Points on a hilly landscape, in no order, each with its height.
A ball rolls from a point to the lowest of its 2 nearest points, and stops where none of them is lower. Distance is the straight distance between rows; heights are no part of it.
Z849 h=51.0: [ -5  -1  17 -13  12 -34  -8  -8  17  12   5  28  12  40  14  34 -11 -33
 -16 -29  46]
Z9 h=85.7: [-18 -15  26  54  15  20  -3 -10   5  24 -17  30   9  -1  22   4  -2  11
  17 -22  33]
Z139 h=59.5: [ -6  11 -11  -5 -10  14   2  32 -28 -21  -5 -42  13 -46 -23 -11 -11 -12
 -23  16 -30]
Z223 h=73.5: [-24   1  23 -18   1  25  -8  25  22 -21   3   4 -16  13 -27   3   3 -41
   4  61 -28]
Z486 h=42.1: [ 18  -1 -26 -28  13 -47  -7 -16   3  -8  16   0   7  43 -30  18   8 -28
 -11 -36  45]
Z760 h=51.1: [ 17   7 -44   9  13 -45 -12 -42 -12  -5  25 -28 -11  -2 -22 -18  19  10
   1 -29  30]
Z705 h=67.0: [  4 -14   0   4   1  16  18   9  -2   2 -17  27  -2  29   6   3  11  25
  22 -34  21]
Z365 h=60.6: [ 14   4 -17  -9  -2 -44 -17 -30   9   4  25  -3 -15  14   0   8  -7 -32
 -16  -4   9]
Z969 h=60.1: [  2  11   7 -37 -16   4  -1  27   5   7   2   6   1   0  32  20 -12  -5
 -13  36 -41]
Z418 h=44.8: [  8  26  -6 -28  36 -25 -25 -21  21 -35   1 -14 -14  28 -45   2  16  -5
  18 -20  20]
Z934 h=49.0: [  2 -18   6   3 -21  42  26  13   4   0 -16  21 -11  -3   2 -14   4  34
  29   4 -24]
Z847 h=87.2: [ -1   4   1  -8   2  21  -3   2  12 -28   8 -12 -23  -6 -34 -17  17 -14
  19  27 -33]
Z215 h=68.9: [ 37  35 -54 -50  21 -40   0  -4 -32 -31   0 -33  17   7 -50   1   8   3
 -11 -20  13]
Z502 h=86.6: [  9  -6   5  20  -5 -21 -21 -30  15  28   2  35 -15  14  36  23 -11 -14
   1  48 -21]
Z282 h=45.1: [-13   2  32 -25   8  45  13  21  18  -2   3 -12  13 -50  -5   3  -3  42
   8  29 -52]
Z996 h=75.5: [ 24  -1  -6  -5  11  11  11 -21   4  21  -1  13  -8  -8  12  -6   2  56
  24  -5 -17]
Z187 h=62.8: [  3  -4 -12  20   9  -6 -12 -24  14 -15   5   1 -25  10 -18 -18  14  -9
  19  -9   7]
Z463 h=56.5: [ 11   7   1 -17  11 -32 -10 -18  15  11   7  17  -3  30  15  25  -4 -16
 -12 -12  11]
Z543 h=51.5: [-24   1  32  -9   5  39   3  19  21   4   3   8  -1 -30  -4   4   2  18
   7  38 -42]
Z77 h=68.7: [-12 -13  29  13  -8  11   6   9   4  21 -15  43  10  31  34  29 -11 -11
  -5  -8  24]
Z973 h=38.0: [ -5 -14   6  -1 -24  51  34  37  -5 -16 -18  -1   6 -18 -11 -17   2  32
  23   5 -30]
Z944 h=90.9: [-18 -13  30  47  -1  32   0   4   2  26 -11  25  12 -16  34   5  -5   9
   1  -1   7]
Z970 h=36.1: [  3  -3  16 -44  -7  41  27  37   6  -4 -10  -2  13 -31  13   6 -13  57
  14  16 -41]
Z868 h=65.3: [  1  -9 -40  18 -28 -40   1  -5 -25 -19  21 -33  10   5 -24 -16  -9 -45
 -30 -17  39]
Z97 h=46.6: [-17  -6  11  53  -4  -1 -14 -23   0  21   3   0  -1 -34  24 -10  -7 -13
  -4  10  -2]
Z937 h=76.6: [-24  -7  26  12  -5  12   2  25  -5   3 -19  16  18  18  20  11  -5  -7
 -13 -31  36]
Z825 h=33.0: [  8  -6 -13   8 -32   6  16   7 -22  24  -1  -3   5 -22  44  -5 -16   4
 -20   5 -21]
Z788 h=35.5: [ -9 -11  -6  47 -11 -20 -11 -32  -6  24   8   3   1 -13  25  -1  -9 -16
 -14  -6  19]
Z737 h=78.2: [ -1   3  11  22   0  -4 -20 -22  12  39   2  21  -8 -18  34  11 -12   5
  -1  61 -45]
Z971 h=46.2: [-16  11  30 -13  20 -15 -11  13  12  -5  -9   4  26  26   2  29  -7 -29
 -24 -33  44]
Z630 h=79.9: [ -6  10   3   2  -3   1   2  37 -32 -30 -21 -15  33  13 -34   4  -6 -26
 -21 -25  35]
Z712 h=73.7: [ 19   4 -10 -25   5   7   9  -6   6  -7   0  -3 -18   5  -6  -6   7  35
  20  -5 -21]
Z783 h=73.0: [ 16  -7  -4   0  -8  16   4 -10  22  -7   0  31 -36  27  -9  -2  19   3
  35  20 -28]
Z405 h=48.8: [ 15 -13 -17 -21   0 -26   9  -1  -2  -4   2  24   2  52 -15  20  10 -11
   3 -44  43]
Z387 h=47.5: [-16   9  16  16  34   3  -9 -10   0   6  -6  -3  14  -8  -3   2   3  19
   0 -46  32]
Z958 h=65.6: [-28  -2  29  -1  -2   9 -13  15  21  -4  16   7 -22   6  -3  -6  -6 -50
  -7  77 -20]
Z743 h=68.3: [  4 -11 -38  26 -33 -23   2  -1 -18 -26   5 -21 -11  12 -27 -23  -1 -46
  -8  -4  17]
Z279 h=52.9: [-22   0  41   5  23  22 -12   1  28   8  -2  17  -6 -15   3   9   3   6
   6  21 -20]
Z111 h=52.2: [  9 -15 -40   5   0 -36   7  -8 -20 -17  10  -5   1  35 -34 -18  26  -3
   5 -44  48]
Z941 h=53.1: [  7  -1 -12 -25 -31  -8   3  20 -12   3   5 -10  -2   6  23  10 -17 -27
 -24  31 -31]
Z976 h=81.1: [-15   3   8  -4   4  22  -8  17   8 -46  -2 -16 -13   2 -53 -12   4 -46
   7  43 -17]
Z401 h=58.8: [  1 -22  11   5 -13 -17   5   2   8  19  -8  39   2  49  24  35  -8 -27
 -10 -17  31]
Z5 h=22.2: [ 19 -12 -29   0 -31   2  28   9 -37  20   2 -17   7 -23  32 -22  -1  23
 -12  -5 -11]
Z119 h=58.3: [ 21 -11 -41  -5 -11 -25   6  -5  -6 -20  12  -1 -16  35 -34 -14  19 -13
  14 -19  27]
Z173 h=70.7: [  9   6  18  -7  19  24  11 -10  13  27 -10  19  11 -25  28   8  -7  61
  20   8 -23]
Z489 h=63.2: [  1  -8 -18   8 -14 -40  -5 -18   1  -3  19  -7  -1  18 -13  -1  -7 -42
 -24 -14  42]
Z227 h=59.4: [-14   8   3   8  -9  18   0   8 -18   4   8 -47  14 -63   4 -25  -8   4
 -17  13 -38]
Z514 h=66.9: [ -3   9  16 -24  -1  14  -3  10  12  21  -6  17   0  -6  40  28 -16  20
   2  27 -31]
Z406 h=37.5: [ 20  19 -15 -40  29 -43 -14 -16   8 -31  -1  -8   2  47 -40  16   8 -21
  -3 -34  35]
Z675 h=67.5: [ 37  17 -45 -43   2 -36   0  -4 -14 -30   6 -26   0  13 -41   2   4 -17
  -8 -10   4]
Z791 h=73.2: [-17  -7  -2  24 -20  -9  -2   6  -4 -27   1 -14  -1   5 -18 -14  -4 -54
  -5  10  13]
Z421 h=56.9: [-11  12  12   3  -4  11  -4   0  -5  25  11 -21   8 -57  35  -7 -16  13
 -19  32 -41]
Z507 h=52.4: [  4  12  -5  -9  24  -9 -17  -8   9 -30  -1 -20 -19   9 -44 -16  16  -5
  20 -10   6]
Z631 h=66.3: [-10  11  38   3  40  24  -5 -22  22  25 -11   8  18 -45  13   9  -4  61
  16  -5 -17]
Z188 h=63.5: [  3   6  -8  -3  -7 -26 -18 -20  16  -5  17  -4 -26  12  -4  -4  -2 -35
  -9  32 -22]
Z467 h=60.9: [ -5 -14 -18  43  -3  -1   3 -23 -13   0   9 -15  -8 -27  -2 -38  14  15
  14 -16   5]
Z196 h=61.7: [ -5  15  25   8  48  17  -4 -19   4  18  -2  -7  21 -38   6  -8   9  74
  10 -37   8]
Z397 h=44.2: [ -7  -6  -6  14 -33  -4   2   5 -11  11   9  -4  -6 -12  33  -7 -12 -26
 -19  30 -26]
Z753 h=47.2: [ -7  -4  -4   2 -21  36  27  46 -23 -21 -21 -24  20 -28 -21 -19   4  17
   6   4 -23]
Z536 h=55.4: [-17   4  20  37  41  17 -11 -26   2  17 -10  -2   8 -25   5 -13  11  42
  13 -37  24]
Z412 h=56.7: [-20   3  14   8 -13 -13 -16  -2  18  -1  18  -1 -17   3   3  -6  -9 -49
 -20  44 -15]
Z628 h=53.9: [-12  -3  11  36  -1   9  -7 -16 -12  32   6  -6   4 -54  39  -9 -14   7
 -17  18 -29]
Z615 h=68.4: [ 29  11 -27 -49  -7 -10  10   5  -4  -5   1  -9  -4  17  -3   9   7   7
   2  -3 -13]
Z644 h=7.8: [ 38  -4 -28 -27 -32  10  40   5 -32  25   2 -11   5 -21  29 -14  -7  56
  -1  -2 -17]
Z706 h=77.4: [ -1 -17   6  35  15   8   7 -10  -5  24 -12  32   5  21  11   3  12  26
  18 -42  46]
Z860 h=54.3: [ -2   1 -16   8 -25  19  13  42 -42 -14 -15 -30  25 -26  -9 -18 -11  -3
 -11  -8  -6]
Z775 h=11.7: [-13   6  23 -18  -3  13  -4  22  17  -7  -5  13  -1  22   6  21  -7 -26
  -3  22  -5]
Z390 h=39.8: [-25  21  30  -4  34   2 -26  -5  17  -4 -14  -6  15   2   2  12  -6  -5
  -8 -32  33]
Z63 h=23.1: [ 24   2  -8 -39 -15  25  28  25 -12   5  -5 -12  14 -23  15  -7  -7  55
   3  -6 -22]
Z533 h=77.1: [-15   8  13  11  -3   2  -7  24 -11 -26  -8 -23  11 -10 -22 -11  -6 -29
 -12  -5  16]
Z914 h=63.9: [ 22  -1 -34 -19 -12 -15   1   7 -13 -17   3 -11 -11  16 -26  -5   9 -12
   5  -8  -3]
Z422 h=80.6: [-13  -6   8   4  -9   9  13  39 -26 -12 -20   0  28  21  -6   2   3  -5
 -10 -41  41]
Z565 h=55.5: [  6  -6 -34  39   3 -23  -5 -40 -14   5  18 -20 -19 -19  -7 -31  16  10
  -3 -23  20]
Z355 h=73.1: [-12   8  35   4   6  12  -9  -4  20  33  -3  22   3 -27  45  23 -12  20
   0  54 -40]
Z595 h=85.1: [ 20  -8   0  14  -2  -1  -6 -25  20  15   2  36 -30  18  16  12   3   7
  27  34 -26]
Z812 h=60.8: [  3 -15  10  -5 -10  34  13   9  17  -6 -10  24 -26  13   3   1   9  16
  32  27 -31]
Z69 h=57.0: [ 16  -1 -12 -17  12  -6   9   3  -2   4  -5  17   2  38  -2  13  16  19
  12 -42  33]
Z270 h=37.8: [-19  11  32  -6  14  12 -15  -1  29   3   3  17  -7   9  13  20  -2 -15
  -2  41 -15]
Z800 h=47.3: [  1   2 -26   5  19 -39 -11 -20 -16 -11  14 -23   5  17 -27  -9  13  -1
  -8 -45  53]

For each start below, name the point where the ball stops.
Z996: Z390
Z712: Z800
Z595: Z973
Z675: Z800
Z502: Z644
Z227: Z788
Z706: Z406

Call two points neighbours if one is among the 2 nearest of the other. Go from one point of each pair to the other, from neighbour to neighbour, staying as low as possible. Name the highest point that can't be avoided.
Z412 / Z390: Z188
Z412 / Z406: Z996
Z406 / Z800: Z187
Z788 / Z973: Z139
Z644 / Z775: Z279
